Points on a hilly landscape, in no order, each with its height.
A ball rolls from a point to the lowest of its 5 nearest points, and stops where none of them is lower. Distance is the straight distance between rows; heights are no part of it.
z955 height 40.3: [ 35   4 -30   0  -3  -9  18   7  -6  -9  10   5   4   2   4   4   3  10
   1   7 -20  -8  -2 -10  17  -8  22  -8  -3  -9 -32   7   7   7   7  20
 -11  -6   7   7  -4 -27  15  -1   2  23]
z880 height 32.0: [  2  -9   8  11  -8 -13  11  -1  14   6  10   0  24 -11   5   6   1 -15
   9  -4 -10  -2 -12   1  23  24   2  10 -16 -10  -6  -2  12   5 -26  17
 -24 -11   4  17  -7  -4  -8  -7   4  -6]
z600 height 28.3: [-19  -5   9   1   4   0 -12  -4   9   4   0  -2  -1   1   1  -2  -1  -8
  -3  -6   8   5  -1  -1  -2  -1  -9  10  -1  -3  16  -5  -1 -10  -1  -6
  -5   6  -1   3   0  18 -11  -2  -5 -11]
z573 height 68.2: [  7  -6  -1   9 -10 -18  15   4  11   0  11   3  25 -13   9   5   2  -7
   8  -2 -10  -3 -10  -2  22  16  10  11 -14 -10 -13   0  16   7 -19  21
 -18 -13   3  18  -5 -14  -3  -4   9  -5]
z395 height 22.9: [  8   0  -7   5   1  -4   1   3   2  -1   2   5   1  -1   5   1  -5   1
  -2   3  -9   1  -5  -1   8   1  13  -4   1   0  -5   0   7   4   7   0
   0  -8  -1   1   2 -10   9  -2   6   7]
z150 height 10.6: [ 15  10  -9  -5   0   6   9   3 -13  -3  -5  -2  -5   6  -3   1   0  15
  -4   4 -11  -2   4  -1  -2 -10   9 -14   5   7  -9   2  -6   8  12  -3
   8   0   1  -8   0 -13   3  -3   3   9]
z100 height 33.7: [  0  -6   9  11  -6 -13  13  -7  21  11  16   0  26 -10   2   6  -1 -25
  11  -7 -11   0 -13   5  22  28  -2   6 -16 -16  -1  -5  15   9 -36  20
 -31 -13   5  24 -13  -3 -10 -11   7  -8]
z974 height 18.4: [ -4  -5   5  10  -3  -7   0   2  15   2  -2   2  10  -4   9   4  -1  -5
   2  -1  -1   0 -10  -3  13  11   1  10  -6  -3   4   0   4  -3  -5   7
  -9  -8  -1   7   1   6  -6  -2   1  -5]
z894 height 31.4: [-6 -2  4  6  1 -4 -5  3  9  3  0  2  4 -2  5  4 -2 -4  0 -1  0  3 -8 -1
  9  4  4  6 -4 -2  4 -1  6 -2  2 -2 -4 -5 -1  4  2  3 -4 -1  2 -4]
z822 height 49.6: [ 22   9 -13  -6   1   6  15   5 -15  -5  -7  -2  -4   7   0   2   3  19
  -3   6 -13  -2   4  -3  -1 -12  10 -16   2   4 -17   7  -7   6  15   0
   6  -2   0  -5  -1 -17   5  -4   4  14]
z215 height 16.6: [ -8  -5  14   9  -3  -4  -1  -3  18   4  -3  -1  14  -5   7   3   1 -15
   8  -7   2  -2 -15   1  16  18 -10   9 -12  -7   9  -5   4  -3 -15   9
 -16  -7   1   6   0  13 -12  -6  -3 -10]
z606 height 24.8: [ 24   4 -21   3  -1  -4  11   4  -5  -3   5   3   1   4   7   2  -1   5
   1   5 -15  -3  -6  -6  10  -2  20  -8   0  -5 -19   5   8   7   6   9
  -7  -7   0   3  -1 -18  15   1   4  15]
z528 height 60.0: [-32  -5  22   2   3  13 -19  -8   3   2  -2  -3  -5   7   0 -10   0 -21
   0 -12  19   6   5   1 -23   9 -26  10  -3  -2  30  -5  -1 -11 -17 -10
  -4  13   2   6  -3  34 -16   6 -15 -10]
z889 height 34.0: [-15  -2  17   9  -2   0  -4  -5  18   3  -3  -2   8  -3   6   0  -2 -15
   5  -9   7  -1 -12   1   7  17 -14   9 -10  -5  15  -5   3  -8 -13   4
 -16  -3   3   4   0  18 -15  -5  -6 -12]
z12 height 44.2: [ 27   7 -18  -5   1   5  16   4 -13  -4  -5  -1  -3   8   4   1   0  19
  -1   5 -16  -4   1  -5   2 -10  14 -16   2   0 -20  10  -3   5  14   6
   3  -2   0  -1   1 -20  10  -6   2  18]
z550 height 18.8: [-26 -14  19  -4  10  12 -17  -3  -6   4  -1  -4 -10   2  -7  -7   4  -7
  -1 -10  18   8   9   1 -26  -2 -21   9   0   0  18   0  -8 -13  -7 -10
  12  17  -1  -2   0  26  -7   7  -7 -12]
z292 height 30.2: [ 11  -1  -8   9 -10 -15  10   6   8  -2  10   5  15  -9   9   4  -1  -4
   4   3  -8  -6 -11  -4  18   9  15   8  -8  -4 -11   3  13   5 -10  17
 -10 -13  -2   9  -1 -16   4   2   5   2]
z990 height 33.3: [-11  -3   7   5   1  -4  -9   1  11   3  -2  -1   4  -2   4   2  -2  -6
  -2  -3   2   4  -7  -2   7   3  -1   8  -4  -3  10  -4   3  -5   1  -1
  -6  -2  -2   6   3  10 -10  -2   0  -8]
z782 height 23.4: [ 23   4 -20   8  -7 -13  12   6   3  -6  12   8   6  -4   9   2  -1   0
   1   5 -11  -7  -6  -8  16   1  20  -1  -2  -8 -19   4  15   9  -2  16
 -13 -11   3   7  -4 -22  12   5   4  14]
z194 height 52.1: [-6 -1  1 -3  5  1 -6 -3 -4  4 -1 -1 -2 -1 -5 -3  1  1 -5 -1  0  4  4  1
 -5 -7  2 -1  7  3  4 -6 -1  1  9 -8  7  4 -2 -6  3  0  1 -3  6 -2]
z665 height 31.5: [  4  10  -3 -11  -1   6   2  -1 -12  -4  -7   0 -14   3 -10   0   1  16
  -3   7   4  -2  13   5 -13 -17  -4 -12  11  12  -4   1 -17   5  12 -10
  16   5   0 -14   0  -5   4   1  -2   2]
z859 height 32.6: [ -9   1   4 -11   4   6  -8  -3  -7   2  -4   0 -10   0 -10  -4   2   5
  -4   1   9   2  11   4 -16 -10  -8  -3   7   6   7  -2  -7  -1   6  -9
  15  11  -3 -12   4   4   2   1   1  -6]
z637 height 47.6: [-15  -5  11 -14   6  10 -14  -1  -9   0  -5  -5 -17   1 -10  -6   2   5
  -3   0  17   2  12   7 -27  -9 -16   2   5  10  11   2 -12  -5   1 -11
  21  10  -3 -14   7  13   5   8  -5  -8]
z192 height 22.2: [-22  -6  12  -1   5   4 -14  -5   2   1   1  -2  -3   0  -5  -3   1  -8
  -1  -9  12   8   3   0 -10  -1 -11   9   1  -3  18  -4  -3 -11  -3  -9
   0  10  -1   2   1  20 -11   2  -4 -11]
z37 height 26.3: [-25  -4  15   2   2   6 -14  -4   5   1   0  -4  -4   1   0  -6  -1 -13
  -1 -11  13   5   3  -1  -9   3 -16  10  -1  -6  23  -4   0 -12  -8  -9
  -5   9   1   5  -1  26 -15   2  -9 -11]
z490 height 26.2: [ 14   3 -11   3   3   1   4   3  -4   1   2   1   0   2   4   1  -3   3
  -1   3 -12  -2  -5  -1   7  -2  15  -8   2  -1  -9   0   5   4   9   0
   1  -5   0  -3   2 -11   8  -2   7  11]
z644 height 36.6: [-11  -3   8 -13   5   9 -10  -3 -10   0  -3  -3 -13   2 -10  -6   2   5
  -4   2  14   1  11   6 -21 -10 -12   0   6   8   9  -1 -13  -3   4 -12
  18  10  -4 -14   5   8   6   2  -2  -8]
z554 height 22.8: [ 17   1 -14   4   1  -1   7   3  -3  -1   1   3   1   2   5   1  -4   4
   0   4 -11  -1  -5  -4   7  -1  16  -5   2  -1 -11   1   7   6   8   3
   0  -6   1   0   0 -14  10   1   6  11]
z226 height 15.0: [ -4  -8  12  12  -4  -8   7  -3  17   6   4   2  19  -7   6   6   1 -16
  11  -4  -2  -3 -13   3  20  22  -6  11 -13  -8   0  -4   8   2 -22  14
 -19  -9   2  12  -6   3  -9  -6   1  -7]
z705 height 50.1: [  8  11  -8 -17  -2   9   3   2 -14  -7 -15   2 -23   6 -12  -1   1  26
  -1  15   7  -1  17   9 -14 -19  -9 -15  15  14 -15  11 -24   0  17 -14
  23   8   1 -13  -1  -7   2   7  -8   8]
z867 height 20.5: [ 16   1 -15  10  -8 -14  10   6   4  -2  11   6  12  -7  10   4   0  -1
   1   3  -9  -7  -6  -6  16   5  18   4  -3  -6 -13   2  14   9  -6  15
 -10 -12  -1   9  -2 -18  11   3   6   9]
z984 height 40.2: [ 26   5 -18   1   0   1  14   5 -12  -4  -1   2  -1   7   4   2   0  13
   1   5 -17  -4  -1  -6   6  -6  17 -14   2  -1 -20   7   2   6  10   7
   1  -5   3  -1   1 -19  13  -3   5  18]
z327 height 69.8: [-8 -2  1  0  4 -1 -6 -1  2  6 -1  1  0  0 -4  0 -2 -1 -3 -3  1  5  1 -1
  0 -4  4  1  5  1  6 -5  1 -2 10 -7  4  4 -4 -2  3  4 -3 -3  4 -5]
z883 height 2.5: [  2   7  -3 -19   0  13  -6   1 -13  -7 -13   0 -28   8 -13  -6  -1  21
  -2  14  15  -1  15  10 -25 -17 -14 -13  14  16  -6   9 -20  -7  14 -19
  24   9   2 -18   1   4   5  11 -11   4]
z20 height 39.9: [  6   9  -3  -9   1   6   3   0 -12  -1  -6  -3 -10   3  -9  -1   1  12
  -4   3   0  -1   9   3  -8 -12   0 -13   8   9  -3  -2 -10   5  11  -8
  14   4   0 -14   2  -8   3  -2   0   3]
z110 height 35.2: [-18  -4  13   4   1   1 -11  -4  10   1  -1  -3   1   0   2  -3  -1 -10
  -2  -9   8   5  -3  -1   0   3 -10   9  -3  -3  18  -4   2  -8  -4  -7
  -6   6   2   6  -1  20 -14  -1  -4 -10]
z101 height 34.7: [ 3  3 -4 -2  2  2  0  0 -5  3 -1 -1 -1  3 -2  1 -1  3 -5  1 -4  1  2  0
 -1 -5  9 -8  5  3  0 -2  1  4 12 -7  7  0 -1 -5  2 -7  4 -5  6  4]
z965 height 36.7: [-10  -1   5 -18   4  11 -11  -1 -10  -1  -6  -4 -20   4 -10  -8   1   9
  -4   5  19  -1  11   9 -28 -12 -17  -3   7  13   9   4 -15  -5   5 -14
  23  10  -3 -16   6  10   8   6  -5  -6]
z358 height 13.7: [ -7  -5   9  11  -3  -7   0  -1  15   3   0  -1  15  -7   7   6  -1  -9
   6  -4   0   1 -12  -1  16  16  -4  11 -10  -4   4  -2   4  -3 -13   9
 -13  -8   1   8  -2   7 -11  -4  -1  -8]
z635 height 25.1: [-19  -5   9  -2   6   3 -12  -3   0   5   0  -2  -4   2  -3  -3   0  -5
  -3  -7   8   7   4   0  -7  -3  -9   9   0  -1  15  -5  -2  -8   2  -8
   2  10  -2   0   2  16  -8   0  -4 -11]
z940 height 30.9: [  0   5  -1  -7   3   4  -4  -3 -10   0  -4  -3  -8   1  -8  -2   1   7
  -4   2   1   0  10   4 -10 -10   0  -7   8   8   3  -3  -9   4  11  -9
  12   6  -1 -11   2  -3   2  -2   3  -2]
z941 height 27.9: [  1  -7   5  11  -5  -9   5   3  13   2   3   2  19  -8  10   6  -2  -8
   6  -2  -3  -1 -13  -2  20  16   1  11 -11  -5  -3  -1   8   0 -14  13
 -11 -11  -2   8  -1   0  -3  -1   2  -5]
z616 height 30.8: [ 14   5 -10   1   3   2   7   4  -8   0   0   0  -1   4   3   1  -2   7
  -2   4 -12  -1  -2  -2   1  -4  15 -12   5   1 -10   1   4   5  11  -1
   2  -4  -1  -3   2 -11   9  -3   7  11]
z521 height 36.4: [ 33   4 -29  -2   0  -2  17   4 -10  -9   6   4   1   5   4   2   4  14
   1   7 -20  -8  -2  -9  11  -7  21 -11  -4  -8 -31   8   3   5   9  17
  -7  -1   5   7  -3 -28  15  -2   2  23]
z428 height 24.9: [ 17   0 -13   9 -12 -17  13   6   6  -3  14   6  14  -7   9   4  -1  -3
   4   1  -9  -6 -10  -6  17   6  17   7  -6  -6 -15   2  14   9  -7  19
 -12 -12   2  10  -1 -19   8   2   7   5]
z564 height 62.1: [ 18  12 -11 -11  -3   7  15   5 -14  -9 -12  -3  -8   7  -2   1   0  24
  -3   8  -9  -2   9  -1  -5 -16   7 -19   7   9 -17   8 -14   8  16  -3
  12   2  -2  -7   0 -17   1  -3   0  11]
z713 height 30.6: [ 3 -1 -3  8  0 -7  0  5  6  0 -1  5  4 -4  6  5 -4 -2 -2  2 -4  1 -7 -2
 11  3 12  4 -2  0 -3  0  7  1  4  1 -3 -8 -4  3  3 -5  4  0  6  3]
z722 height 40.0: [-26  -4  17   3   0   8 -14  -5  11   1  -2  -4  -2   5   1  -7   0 -17
   0 -11  15   4  -1   0 -11   8 -19  12  -4  -5  28  -5   0  -9 -12  -7
  -8  10   2   7  -2  29 -16   2 -11 -12]
z181 height 19.3: [  2   9  -2 -17   0   9  -2   1 -12  -6 -11  -2 -22   6 -12  -5   0  17
  -2  10  10  -2  13   9 -20 -18 -10 -12  12  14  -2   5 -19  -1  12 -12
  19   6   0 -16   2   0   4   7  -7   3]
z261 height 9.2: [ -3  -5  11  13  -5  -9   4  -1  17   3   2   0  17 -10   8   6   1 -13
   9  -5  -2  -2 -13  -2  19  20  -3  10 -12  -6   1  -3   7   0 -16  12
 -16  -9   0  10  -3   4  -8  -3   1  -7]
z397 height 11.6: [ 1 -1 -2  6  2 -2 -2  2  1  3  0  3  1 -1  1  1 -4  0 -2  1 -7  1 -4 -1
  3  2  9 -2  2  0  0 -2  6  1 10 -5  3 -6 -3  0  1 -6  4 -2  8  3]
z804 height 10.5: [-13  -3   6  -4   6   2 -10  -3  -2   4  -1  -1  -4   0  -6  -4   0  -1
  -5  -2   4   6   6   1  -9  -5  -4   4   4   2  10  -6  -2  -4   6 -10
   7   9  -4  -4   3   8  -4   0   1  -8]
z416 height 45.4: [  6  12  -4 -11   0   5   6   0 -13  -5  -7  -2 -11   4  -7   0   3  16
  -4   7   1   0  12   4  -9 -16  -3 -14  11  13  -6   3 -15   6  11  -9
  15   4   2 -12   1  -8   4   0  -1   3]
z497 height 34.1: [ -6   1   2  -7   5   3  -6  -4  -8   0  -1  -2  -8   0 -10  -3   2   3
  -3   0   6   2   9   3 -11  -8  -3  -2   7   7   8  -4  -5   1   8  -9
  11   7  -2 -11   4   1   2  -2   2  -3]
z518 height 69.5: [ 17  13  -9 -10  -2   6  11   3 -14  -6 -10  -1  -9   6  -3   1   2  22
  -3   8  -5  -4  10   1  -6 -15   5 -16   7  10 -13   6 -12   7  16  -4
  13   0   0  -8   0 -15   0  -2   1  10]
z507 height 37.4: [-16  -4   9   3   2  -1  -9  -2   9   4  -2  -2   1  -1   2   1  -1  -5
  -2  -5   6   4  -4  -2   1   2  -4  10  -2  -3  12  -4   1  -7   2  -5
  -4   2   1   4   1  14 -10  -2  -2  -8]
z843 height 29.8: [  1  -7   7  11  -7 -11  14  -5  18   9  13   2  25 -10   3   6   2 -20
  11  -8 -10   1 -12   3  21  27  -2   9 -16 -13  -4  -4  13   6 -29  19
 -28 -13   4  18  -9  -3 -12  -7   7  -8]
z758 height 21.3: [-23  -8  14  -3   6   7 -16  -6  -2   3   2  -2  -6   2  -4  -6   3  -7
   0  -7  12   8   7   1 -16  -2 -16   9   1  -1  19  -2  -4 -11  -4 -10
   5  13  -1   1  -1  24 -10   4  -7 -10]
z11 height 12.6: [  7  10  -6 -17  -3   7   4   3 -12  -8 -11  -1 -18   5 -10  -1   1  22
  -3  12   6  -3  15   6 -14 -20  -7 -15  13  15  -9   4 -19   3  12 -13
  20   8   1 -15  -2  -6   2   5  -5   6]
z679 height 38.7: [  4  -5  -2   9  -4 -11   5   6  11   1   5   3  13  -7   9   5  -2  -6
   3   2  -5  -2 -10  -3  18  11   9   9  -6  -3  -6   1  10   3  -8  11
  -7 -12  -3   8  -1  -7   1   0   4   0]
z144 height 29.9: [-29  -9  20   1   9  13 -17  -6  -5   2   0  -4  -9   6  -3  -8   2 -13
   0 -11  16  11   9   2 -24   1 -24   9   0  -3  23  -3  -6 -14 -10 -12
   4  16   1   1  -1  32 -10   8 -10 -11]
z947 height 67.0: [  9  12  -6 -13  -1   7   7   2 -14  -6 -10   0 -12   4  -7   0   2  18
  -5   9   0  -3  13   4 -10 -15  -2 -16   9  12  -9   3 -15   7  12  -9
  16   3   2 -12   0 -10   1  -1   0   7]
z305 height 26.1: [ -4   5   2 -11   2   5  -5  -2 -11   0  -4  -1 -14   2 -12  -5   2  10
  -4   4  11  -1  12   7 -19 -13  -9  -5   9  12   5   0 -12   2   7 -11
  16   6  -1 -15   5   1   6   2  -1  -3]
z298 height 24.2: [ -7   1   5 -17   1  10  -9  -1 -11  -3  -7  -2 -19   2 -13  -6   0  10
  -3   5  16  -2  13   9 -25 -15 -14  -5  10  14   8   3 -15  -2   6 -13
  21   8   0 -18   6   6   6   7  -5  -4]
z708 height 34.6: [  2  -4  -3  10  -2 -10   0   6  11   0   3   2  10  -6   9   4  -3  -5
   2   4  -5   0  -9  -3  14   8   9   8  -5  -2  -2   0   8   0  -3   6
  -4 -10  -1   6   3  -4   2   2   3   0]
z431 height 22.1: [ -4  -7  12  11  -5  -8   7  -7  20   9   7   1  24  -8   4   5   0 -23
  12  -5  -3   0 -13   5  19  30 -10   8 -13 -11   0  -5  10   4 -29  15
 -25 -10   5  14  -8   4 -11  -9   2  -8]
z625 height 40.1: [ 13   7  -8  -2   2   4   6   1  -8   0  -5  -1  -2   5  -1   0  -1  10
  -2   2 -10   0   2  -1   2  -6  11 -13   5   4 -10  -1   0   7  11  -4
   6  -2   0  -6   1 -12   7  -6   7   9]
z322 height 30.1: [ 28   4 -24   2  -1  -6  13   4  -6  -7   9   3   2   3   6   4   2   8
   1   8 -17  -7  -3  -9  11  -3  20  -8   0  -7 -25   5   8   6   6  13
  -9  -5   4   3  -4 -21  16   0   3  20]
z711 height 22.7: [ -8  -6  18  10  -3  -5   3  -9  20   8   2   0  21  -7   4   4  -1 -22
  11  -8   0  -2 -15   4  17  27 -12   7 -14  -9   7  -6   9  -2 -26  12
 -23  -9   2   8  -5   9 -11  -8  -1 -10]
z149 height 55.7: [  8  -4  -2   9 -11 -17  10   6  10  -1  11   2  19 -10  10   5  -1  -7
   5   0  -8  -4 -10  -2  21  15  10  11 -11  -8 -11   3  14   6 -17  18
 -15 -12  -2  14  -3 -12   1   0   7  -3]
z791 height 41.7: [ 21   5 -14  -1   2   5  10   3 -12  -1  -3   0  -1   6   4   0   0  11
  -1   5 -15  -2   0  -4   3  -5  14 -14   4   0 -16   4  -1   6  12   2
   3  -5   1  -4   1 -16  10  -4   7  14]
z376 height 22.6: [ -1   8  -1 -16   0   7  -3  -3 -13  -4  -8  -2 -16   2 -10  -4   2  14
  -4   6   9  -3  14   8 -19 -17 -10 -10  11  14   0   2 -16   3  10 -10
  19   6   1 -15   4   0   5   4  -4   1]
z368 height 53.2: [ 16  10  -8  -6   0   7  10   2 -14  -3  -8  -1  -6   4  -4   1   1  17
  -4   4  -7  -3   8   0  -5 -13   5 -15   8   9 -11   4  -9   7  14  -4
  10   1   2  -9   0 -14   4  -4   1   9]
z936 height 22.4: [-24  -5  14   2   6   7 -16  -6   3   1   2  -2  -7   3  -3  -6   1 -12
   0  -9  13   6   4   0 -14   1 -16  11  -2  -3  22  -3  -4 -12  -6  -9
   2  13   2   2  -1  26 -11   4  -9 -11]
z731 height 39.8: [-28  -7  18   4   5  12 -19  -5   0   1  -1  -3  -7   5  -2  -7   1 -16
   0 -11  18   9   6   1 -21   6 -23  10  -3  -3  26  -3  -4 -12 -12 -11
   0  15   0   4  -2  32 -13   6 -12 -12]
z189 height 47.2: [-4 -2  1  3  3 -3 -6  1  5  3  0 -1  1 -1  1  1 -4 -1 -4  0 -2  2 -3 -1
  3  1  5  4  1  1  4 -3  5 -1  8 -5  0 -2 -1  0  4  1  0 -3  5 -3]
z187 height 31.8: [-21  -3  13   2   1   3 -13  -4   8   2   0  -3  -2   1   0  -3   1 -13
  -1 -10  12   5  -1  -1  -4   4 -14  11  -4  -5  23  -4  -2 -10  -7  -5
  -6   7   0   6  -2  24 -17   1  -9 -12]
z95 height 18.9: [-20 -10  15 -10   8  12 -16  -3  -9   3  -1  -6 -14   0  -8  -6   2   0
  -4  -4  17   5  11   4 -26  -7 -20   6   3   5  14   1  -9 -10   0 -11
  18  14  -3 -11   5  16   1   6  -5 -11]
z160 height 28.0: [ 27   5 -24   6  -7 -10  13   5  -2  -5  11   6   4  -1   8   4   1   3
   1   6 -13  -7  -5  -7  17  -1  22  -4   0  -8 -23   5  12   8   1  18
 -11  -9   4   7  -4 -22  15   4   3  16]
z291 height 43.0: [ -9  -1   5  -7   5   2  -8  -4  -6   3  -1  -3  -8   0 -10  -2   0   1
  -5  -2   7   2   7   3 -10  -7  -3   1   6   5   8  -4  -6  -1   7 -10
   9   9  -2  -9   2   4   1  -1   3  -7]
z752 height 52.0: [  4  -5   5  12  -8 -13  11   3  13   3   7   3  22 -11   7   7  -1  -8
   8  -2  -7  -1 -12  -2  22  17   5  11 -13  -6  -8  -1  10   2 -20  18
 -17 -10   0  12  -5  -7  -4  -3   4  -6]
z545 height 31.0: [ 29   4 -25  -1  -1  -3  14   7  -8  -5   7   2   0   5   5   4   2   9
   0   6 -16  -5  -2  -6  11  -4  20 -11   0  -5 -25   6   6   6   9  12
  -5  -4   2   3  -2 -21  15   0   2  21]
z753 height 23.9: [-12  -4  16   8  -4   0  -3  -7  20   4  -2  -1  15  -3   5   2   0 -18
   7  -8   6  -1 -13   1  13  19 -14   8 -11  -6  12  -4   4  -6 -15   7
 -18  -5   2   7  -1  16 -12  -6  -6 -10]
z125 height 28.1: [ 6  2 -5  3  3 -1  1  1 -3  2 -1  0 -1  1 -1  1 -3  1 -3  1 -6  1 -2 -1
  2 -4 12 -5  3  1 -3 -1  5  5 11 -5  5 -3 -1 -3  4 -5  5 -1  6  4]
z805 height 58.9: [-19   0  19   5  -2   3  -7  -7  15   3  -1  -3   6   2   3  -1  -1 -18
   4 -12  11  -1  -9   2   0  13 -18   9  -6  -6  24  -7   4 -11 -12   0
 -14   1   2   7   0  25 -17  -5  -9 -13]
z19 height 19.9: [ 19   2 -17   6  -5 -10  10   6   2  -3   8   6   6  -1  10   6  -2  -1
   2   6 -12  -5  -7  -5  14   3  19  -3  -1  -6 -15   3  11   6   0  12
  -7 -11   0   5  -3 -17  13   3   4  12]
z9 height 17.6: [ 15   1 -13   7  -5 -12   9   7   3  -4   7   6  10  -4   8   3  -4  -1
   2   4  -9  -4  -9  -5  14   6  16   1  -2  -4 -11   4  12   7  -2  12
  -9 -11  -1   7  -2 -14  11   4   5   9]
z503 height 12.3: [ 10  -1  -9   8  -4 -10   4   6   6   0   6   5  10  -5   9   5  -3  -2
   2   5  -7  -3  -8  -4  13   6  15   4  -3  -5  -9   2  11   4  -2  10
  -6 -12  -3   6   0 -13   7   3   5   5]
z329 height 50.6: [-9 -2  3 -4  5  3 -6 -3 -2  4 -2 -1 -4 -1 -6 -3  1  0 -5 -3  3  5  4  1
 -6 -5  1  1  4  2  9 -4  1 -1  7 -9  7  6 -4 -5  4  2 -2 -2  5 -5]
z729 height 18.5: [ 13   0 -10   8  -1  -8   4   5   3  -1   4   3   4  -1   6   3  -5  -2
   0   5 -10  -2  -6  -3  11   2  16   0  -1  -3  -9   1   8   5   4   7
  -5  -9   0   3   1 -12  11   3   5  10]
z458 height 54.1: [-30  -1  20   4   1  10 -15  -8   9  -2   0  -3  -2   5   1  -7   0 -23
   2 -13  19   3   1   0 -15  10 -23  13  -6  -6  32  -6   0  -9 -15  -5
  -8   9   0   8  -1  30 -16   4 -14 -12]
z219 height 21.8: [ 21   3 -17   6  -1  -5   8   4  -3  -3   4   3   3   1   7   2  -3   3
  -1   6 -13  -5  -5  -3  11  -1  19  -6   0  -4 -15   4   8   6   5   5
  -5 -10  -2   2  -1 -16  13   2   6  14]
z695 height 23.5: [-19  -5  10  -4   6   3 -11  -3  -3   4   0  -2  -6   0  -6  -4   4  -2
  -3  -6   8   6   7   0 -11  -4 -10   7   1   0  16  -4  -1 -10   2  -9
   5  11   0  -2   1  15  -5   0  -2 -10]
z196 height 25.2: [-12  -3  10   7  -1  -2  -7  -1  15   3  -3   0   7  -1   5   2  -1  -6
   1  -5   4   3 -10  -1   9  11  -5  10  -6  -3  11  -3   3  -7  -5  -1
  -9  -4   0   5   1  12 -12  -3  -3  -9]
z866 height 57.1: [-10  -2   2   3   4  -1  -5   2   6   4  -1  -1   1   0   1   1  -2  -3
  -3  -3  -1   4  -3   0   3  -1   2   3   1  -1   8  -4   3  -5   6  -5
   2  -1  -2   3   3   6  -6  -1   3  -5]
z56 height 22.3: [-17  -6   6  -8   6   4 -12  -4  -6   3   0  -3  -6  -1  -9  -4   1   0
  -5  -3  11   6   9   2 -14  -7  -9   4   4   2  13  -4  -4  -6   3  -9
  11  11  -4  -6   3  11  -1   1  -1  -9]
z289 height 13.2: [-21 -10  12  -7   9  10 -15  -3  -7   3  -2  -3 -10   0  -7  -6   3   1
  -3  -5  13   4  11   3 -22  -6 -15   6   3   4  13   1  -7 -10  -1 -10
  12  14  -4  -7   3  17  -1   4  -5 -10]
z580 height 14.7: [-2 -3  0  8  2 -5 -4  4  9  3  1  3  5 -3  5  3 -3 -3 -2  0 -2  2 -8 -2
 10  5  9  6 -3 -1  1 -3  6 -2  3  1 -2 -6 -3  5  2  1 -1  1  5 -2]
z777 height 33.9: [ 31   6 -28   2  -6 -12  15   5  -2  -6  12   7   5   0   7   4   0   5
   1   5 -15  -9  -3  -9  18  -4  24  -6  -4 -10 -28   5  10   8   2  18
 -13  -7   5   8  -5 -24  15   2   2  19]
z169 height 16.9: [ -4   4   2 -18  -1  10  -8  -1 -11  -5  -9  -1 -25   4 -12  -6  -1  15
  -2   9  17  -1  13  10 -25 -15 -15  -9  13  13   1   7 -18  -3   9 -15
  21   9  -1 -18   4   6   7   9  -8   0]
z717 height 82.2: [ 11  13  -9 -13  -3   7   8   3 -14  -8 -13  -1 -16   5  -8   0   2  25
  -3  12   0  -3  16   4 -10 -19  -2 -16  12  13 -13   7 -17   5  16 -10
  17   5  -1 -10   0 -14   1   2  -5   9]
z116 height 35.9: [ 29   4 -24  -1   1  -2  17   5 -11  -6   1   2   1   6   5   3   4  15
   1   6 -18  -6  -1  -8  10  -7  19 -12   0  -6 -26   8   2   6  11  12
  -4  -1   2   4   0 -23  15  -4   2  21]
z703 height 62.5: [-32  -7  26   5   7  16 -22  -7   0   1  -1  -4  -7   7  -2  -8   0 -21
   2 -13  21   9   6  -1 -26   8 -29  10  -3  -3  29  -4  -4 -12 -16 -12
   2  13   0   6   0  35 -13  10 -15  -8]
z832 height 38.6: [  5   6  -4  -6   2   4   1  -1  -9   1  -3  -4  -5   4  -5   0   0   9
  -3   3  -6  -1   5   0  -6  -8   4  -9   8   6  -2  -3  -4   5  12  -7
  10   1   0 -11   2  -8   2  -3   5   3]
z266 height 27.3: [ -4   3   0 -10   2   3  -3  -5 -11   0  -5  -4 -10   1 -10  -2   2   7
  -3   3   6  -1  10   5 -13 -12  -6  -7   9  10   5  -3 -12   2   8  -9
  15   8  -2 -13   3  -1   4   1   2  -3]
z384 height 28.2: [  1  -7  10  11  -6 -12  10  -1  13   4   8   2  24 -11   6   7   2 -14
   9  -4  -5  -1 -12   1  21  21  -1  10 -12  -7  -4  -3   9   2 -24  16
 -20 -10   1  14  -5  -3  -7  -5   4  -8]

Where does a ball stop that starts at each point below?
z116 -> z503
z110 -> z289
z521 -> z503
z20 -> z883
z859 -> z883
z545 -> z503
z187 -> z289
z791 -> z503
z600 -> z289
z458 -> z289
z497 -> z883
